Points on a hilly landscape, in no order, each with its height.
From any point a ball rolls to the lowest of the 4 points nearest to it. It stops when none of these is lower. Distance is the straight distance between rows; heights are no part of it.
gezo height 3.80: [ 24   0   9  15  -2   1 -28   4   5  18   1   2  16 -25  11  17  10 -27
 -14 -25  -7  11]
regi height 6.83: [-21   4  -6  23  37  10   4  31   4 -16  14 -31  -7  28  17  34  -8  19
  -5   7 -22  -7]
Namo height 3.61: [ -3 -11  -6 -22 -18 -13 -16  -8   3 -15   7  26  -7  -4 -11 -23   1  -2
   8   2  15  11]
seket height 2.46: [ -3  -8  -7 -16 -18 -14 -18 -20   7 -18   9  29 -11 -11 -11 -39   4 -12
   1   4  22  16]
tibe height 5.20: [ 14 -10 -14  15  24   2 -41  14  -2  20  -8  -2   7 -11   8  46  10 -22
 -14 -17 -25 -11]
kizet height 4.82: [-25   2   1  20  28   2  17  16  10 -13  10 -20   0  30   6  28 -10  18
  -8   6 -21  -3]
Zer height 5.22: [ 11  -4   2  -5 -16  -6 -23  -9   1  18  -6  21  -2 -12  -5 -27  -4 -21
   3  10   8   4]
funip height 4.05: [  3   5   4 -18 -12  -5  35 -17  13 -29   4  -6 -13  26  -1 -37 -24  21
   3  28  21   8]
demot height 1.76: [ -8  11  -2  11  19  12  13   8 -19   3 -10 -26   2  -5   7  17   8   9
  -4   2  -2  -4]
dedi height 3.58: [ -1   3  -9   7  27  13  -2  15  -8  19   4 -18  -1 -20   9  34  15  -1
   5  -9 -14 -16]
tiku height 5.59: [ 12 -11 -11  14  22   2 -31  15  -3  20   5  -6   2 -15   8  53  11 -12
  -6 -20 -30 -13]
Dosi height 4.69: [ -7  15   9 -10  -9  10  31  -5  21 -23   4  -4  -4  30   5 -15 -15  21
  12  15  12  -8]
gemik height 3.44: [ -6   4   4 -14 -14   1  24  -4   8  -8   1   5  -3   6 -16 -12  -4  17
  10  -5   7   6]
pap height 3.26: [ -8  12  -3  23  29  17   3  20   2  -9  -1 -29  -2  13  11  15  -1   8
 -18   0 -14  -6]
nusi height 2.42: [ -4  -9   1 -25 -18 -17  22 -18   6 -12   5   4  -8  -2 -19 -34   5  24
  19   5  19  12]
Tokol height 3.99: [-14  10  10  11   6  11  21   7  -5  -8  -5 -10  -3  21  -7  14 -10  13
 -13  -1 -10   2]
depa height 4.18: [ 17   2 -11 -17 -20 -14 -15 -17  11  20  -2  25   1 -31 -17 -44   3 -23
  -2   7  19  14]
zeva height 4.42: [ 11  -6   9   7 -14 -10 -17 -12   0  23  -1  18   7  -8   6  -9   2 -20
   5   4  -2  -4]
gar height 5.83: [ 13 -14 -10   7  21   0 -21  10  -6  18   5  -7   6 -18   8  44   9 -16
  -3 -11 -21 -15]
dod height 0.62: [-11  13   7 -12  -6  10  29  -5  20 -18   4   0   1  28  -1  -6 -15  15
  10  15   4 -10]
viz height 5.39: [-18   7  -5  25  30   9   6  22   2 -15   8 -26  -6  27  12  25  -5  12
 -15   6 -16  -7]
buk height 5.76: [ 13 -13   3   9  17   2 -27   8   4  12   9   5   9 -13  11  38  14 -21
  -9 -15 -16  -9]
Nipu height 3.54: [  2   8   4 -22 -11  -8  30 -18  13 -26  -4  -4  -9  21  -9 -43 -21  22
   3  24  21  11]
Muv height 3.93: [-10   6   1  12   6  12  15   6 -15   0 -14 -12   1   5  -3   9  -6  10
  -8  -6  -1   7]
kone height 2.74: [ -6  11  -1  14  15   7   8   4 -25   2 -13 -16   1   2   2  10   2   9
  -4  -4  -2   1]
belok height 4.25: [ -5  20  -5  27  34  21  -1  26  -1   2   4 -30  -7  10   9  23   4  11
  -7   7 -14 -13]
sor height 2.12: [ 20  -4   4   1 -22 -19 -16 -11   7  29  -3  23   5 -25 -10 -27  -1 -23
  -4  -2   1   6]
Defos height 4.74: [ -8  -3  -1  -6  -8   5  11   5 -16  -5  -9  -3   0   7  -7   3  -6  11
   3  -7   0   5]
benun height 4.92: [-14   6   8   3  -3   6  22   7  -7  -7  -8  -3  -2  16  -9   7 -12  10
  -4  -6  -6  -1]
bama height 5.23: [-11   8   9  -3 -11  10  28   6   4  -7  -3  -4  -3  14 -15   0  -9  11
   0  -7   1  -3]
Faz height 3.30: [ -6  -7   0   8   5  -5  -8  -7 -14  16   2  -3   6  -6  14  16  11 -10
  11   3   5  -7]
fabel height 3.17: [  3   3   5 -21 -16  -9  31 -16  12 -25   2  -9  -5  15  -8 -38 -10  22
   8  16  18   3]
dake height 4.21: [ 19  -1   8  15  -3  -2 -28   4   7  16   4  10  14 -20  11  16  10 -23
 -18 -20  -5   3]
Defal height 6.90: [-10  11 -10  24  39  20  -2  29   3  -4   7 -30  -8  22  19  28  -6  11
  -9   5 -17 -14]
beku height 2.69: [ -2  -8  -2 -19 -18  -7  16  -3  -1 -15   7   5  -7   1 -12 -19   3  20
  17  -8  13   6]
ladu height 3.59: [  6 -13   9   9   7  -5 -14  -6  -4  17   8   5   6 -15  15  19  15 -18
   0  -2  -6 -12]
nub height 2.57: [  0  11   7 -11 -13   3  31 -13  17 -26   6  -8  -3  24   2 -29 -13  18
   7  14  15   0]
tonop height 4.56: [ 20   0  13  14  -5 -14 -17  -6   4  16   4  15  12 -19   9   0   8 -22
 -10 -16  -9   5]
vebop height 4.16: [ 17  -7  -5  12  14   1 -39   9   2  18   2  -3  13 -16  13  42  12 -22
 -19 -15 -20  -7]
Gur height 3.32: [ -1 -13  -6 -18 -14  -8 -17  -6  -5 -12   3  22  -7  -1  -5 -19  -2  -4
  10   0  11   6]
Mifip height 2.53: [ -5   5  -1  11  12   8   5   6 -18   5  -8 -17   4  -8   9  15   8   6
   4   2  -1  -1]
fopo height 0.50: [  0   8  -6  13  21  17   8  10 -17   7  -5 -22   3  -6   8  18   7   5
   2  -3  -3  -5]
teb height 5.71: [ 20  -6   8   6 -15 -18 -17 -12   3  27  -4  21  10 -21   3 -12   1 -25
  -6  -2  -6   5]
rabud height 2.77: [ -4 -13  -3 -23 -18  -7  -8  -2 -11 -11   2  18  -7   5  -4 -15  -3   2
  10  -3  10   4]
reva height 5.32: [-18  11   8  -3  -3  17  28  -1  18 -10   2  -2  -2  28  -5   7 -12  19
  -2  11  -3 -11]
gufu height 3.49: [-13   9   4  21  17   8  15  10  -6 -14  -4 -20  -3  15   1  16  -7  11
 -13   1 -15  -1]
beg height 4.26: [ 16  -1  -3  -6 -21 -11 -19 -11   5  24  -4  26   5 -22 -13 -33  -1 -24
   1   6   6  10]
zuvub height 1.75: [-22   5   9  16  13  10  16   7  10 -12   3 -10   0  24   3  24 -10  13
 -14   7 -15  -2]
mufit height 4.17: [  0 -11 -10 -11 -14  -3 -15  -5 -11  -4   0  14  -4   1  -2 -14   2  -7
   8   2   5   2]
gakul height 5.19: [ 14   2 -11 -19 -19 -15 -18 -21   9  11  -3  26   2 -33 -17 -49   5 -24
   1   9  26  20]
gom height 5.13: [  6  -9  -2   6  20   1 -13   8  -1  15   9  -5   2 -18  13  39  11 -11
   3 -12 -10 -12]
likig height 4.89: [ -2 -13  -6 -10 -11  -5  -3  -3 -21  -4  -7  11  -2   4  -1  -1  -3   0
  12   0   7   2]
Sil height 2.25: [  2  -9  -7 -11 -16  -8 -26  -7   0  -3  -2  21  -3  -1  -5 -26   1 -14
   3  11  11   8]
Zaba height 4.66: [ -7   1   4  -1   3   8  18   4 -11  -5 -12  -4  -3   8 -11   4 -13  10
  -3 -12  -7   2]
vugu height 2.85: [  2  -2   4 -22 -15 -12  29 -23   8 -15  -1  -6  -7   7 -15 -36  -9  27
  13  12  23  10]
Som height 5.31: [ 12  -9   9   8  12  -2 -21   2   4  13  10   7   7 -11  13  31  12 -23
  -4 -11 -10  -7]
roke height 3.81: [ -7  -3  -1  10  12   3   5   2 -20  12  -9 -13   4  -8   8  12   8  -3
   7  -1   0  -3]
Bepi height 1.04: [ 22   5   0  18   6   0 -39  13   6  20  -8  -1  20 -16  13  30  14 -24
 -19 -17 -19   1]
vepa height 3.75: [ 16  -3  -7  21  12   0 -46  14   5  26  -9  -4  21 -18  11  38  16 -21
 -21 -17 -22  -3]
mepim height 2.67: [  4  -3  -7 -17 -17 -16 -21 -17  11  -9  -2  25  -5 -19 -14 -44   4 -18
  -8   4  19  16]
Vofuv height 2.84: [ 13   4  -7 -16 -19  -8 -16 -14   9  13  -5  20  -2 -23 -10 -40   0 -23
  -3   8  14  12]
Tota height 3.14: [ -3  -4   1 -17 -16  -3  22   0  -5  -8  -1   4  -6   0 -18 -14  -1  13
  13  -8   6   6]
Fazu height 5.21: [ -8  -3  -2   1  -1  -1  -1  -1 -29   1 -10  -5   2   1   4   8  -1   2
   9  -1   2   2]
Vizuk height 4.57: [  1  10   6 -14 -11   7  32  -4  14 -15   3  -2  -5  18  -5 -17  -6  21
   8   0  11  -1]
tige height 3.27: [ -3  -7  -2 -21 -18   0   7  -2  -7 -11   1  10 -10   1 -10  -7  -3  14
  12  -7   4  -2]
pef height 5.02: [  0 -11  -3  -1 -18  -3 -14  -4 -13   6  -5  10   1   5   6  -4   1  -4
  11   4   2   1]
did height 5.79: [ -9  13   9  -6  -8  12  28  -4  18 -13   0  -5  -2  21 -11  -8 -10  19
   5   3   7  -6]
mumun height 4.51: [-12   3   1   0   0   6  15   4 -17  -3 -12  -4   0   5  -4   6  -6   8
  -3  -9   1   6]
Memi height 2.14: [  0 -11   7   9  -4  -9 -15  -8  -9  19   1  14   7  -9  14   3   8 -17
   9   7   3  -6]
Bugos height 0.56: [  9  -6  -4 -16 -16 -12 -27 -12   8  -8  -3  25  -2 -15  -9 -42  -3 -18
   1   6  17  15]
Mor height 2.73: [ -1  18  -9  18  35  19   3  24  -3  19   2 -31  -2  -8   8  27   9   7
  -1   1 -15 -20]
tanis height 4.14: [  7  -9   3  -2 -15 -10 -20  -8  -4  13  -5  18   4  -2   4 -13  -1 -19
   8   8   6  -5]
bavis height 2.64: [ -5  16  -3  24  27  15   6  13 -11   0  -7 -25   1   3   8  12   4   5
 -14   2 -11  -5]
bobo height 4.58: [-23   6  -2  21  29  10  14  15   1 -14   6 -18  -4  20  11  20  -3   8
 -20   4 -17  -5]
zifol height 2.72: [ -8 -19  -2 -25 -21 -22   3 -14   5 -19  10  23  -7  -6 -14 -22   3   8
  12   3  15  15]
kudag height 4.61: [ -8  10   7  -6  -9  11  29   1  10 -12   1  -4  -3  15 -13 -10 -11  17
   4  -4   0  -5]
Sorar height 4.72: [  2  -5   2   6   9   2  -4   2  -7  18   6  -2   3 -19  13  24  15 -10
   7  -1  -5 -13]
vetiv height 3.57: [  2  10   3 -13 -10   0  31 -14  11 -22  -1  -6  -9  19  -2 -32 -16  17
   6  19  17   7]
Pugap height 3.56: [  0   7   3 -15 -17  -3  29 -12  13 -15  -1  -2  -5  14  -9 -28  -3  19
  12   5  15   3]
nezu height 1.92: [ -5 -11  -2 -27 -20 -20  10 -14   0 -13  11  12  -3  -2 -17 -27   6  20
  17   1  16   9]
Rud height 5.96: [ 10  -8  -1   7  15   4 -24   8  -4  16   9   0   6 -18  12  41  10 -19
  -3 -14 -17  -9]

Where does a ball stop that starts at each point below?
bama -> nezu
Defos -> fopo
regi -> fopo
Rud -> Memi
gar -> Memi

Call two points neighbours if one is among the 4 nearest of the other. Go from one point of each pair to the other, from neighbour to neighbour, staying as low as possible. Name the highest point that can't be avoided.
fopo / zuvub -> gufu
dod / Bugos -> Vizuk
nezu / Bugos -> Gur
Memi / zuvub -> roke
Bepi / zuvub -> tonop
nub / nezu -> fabel
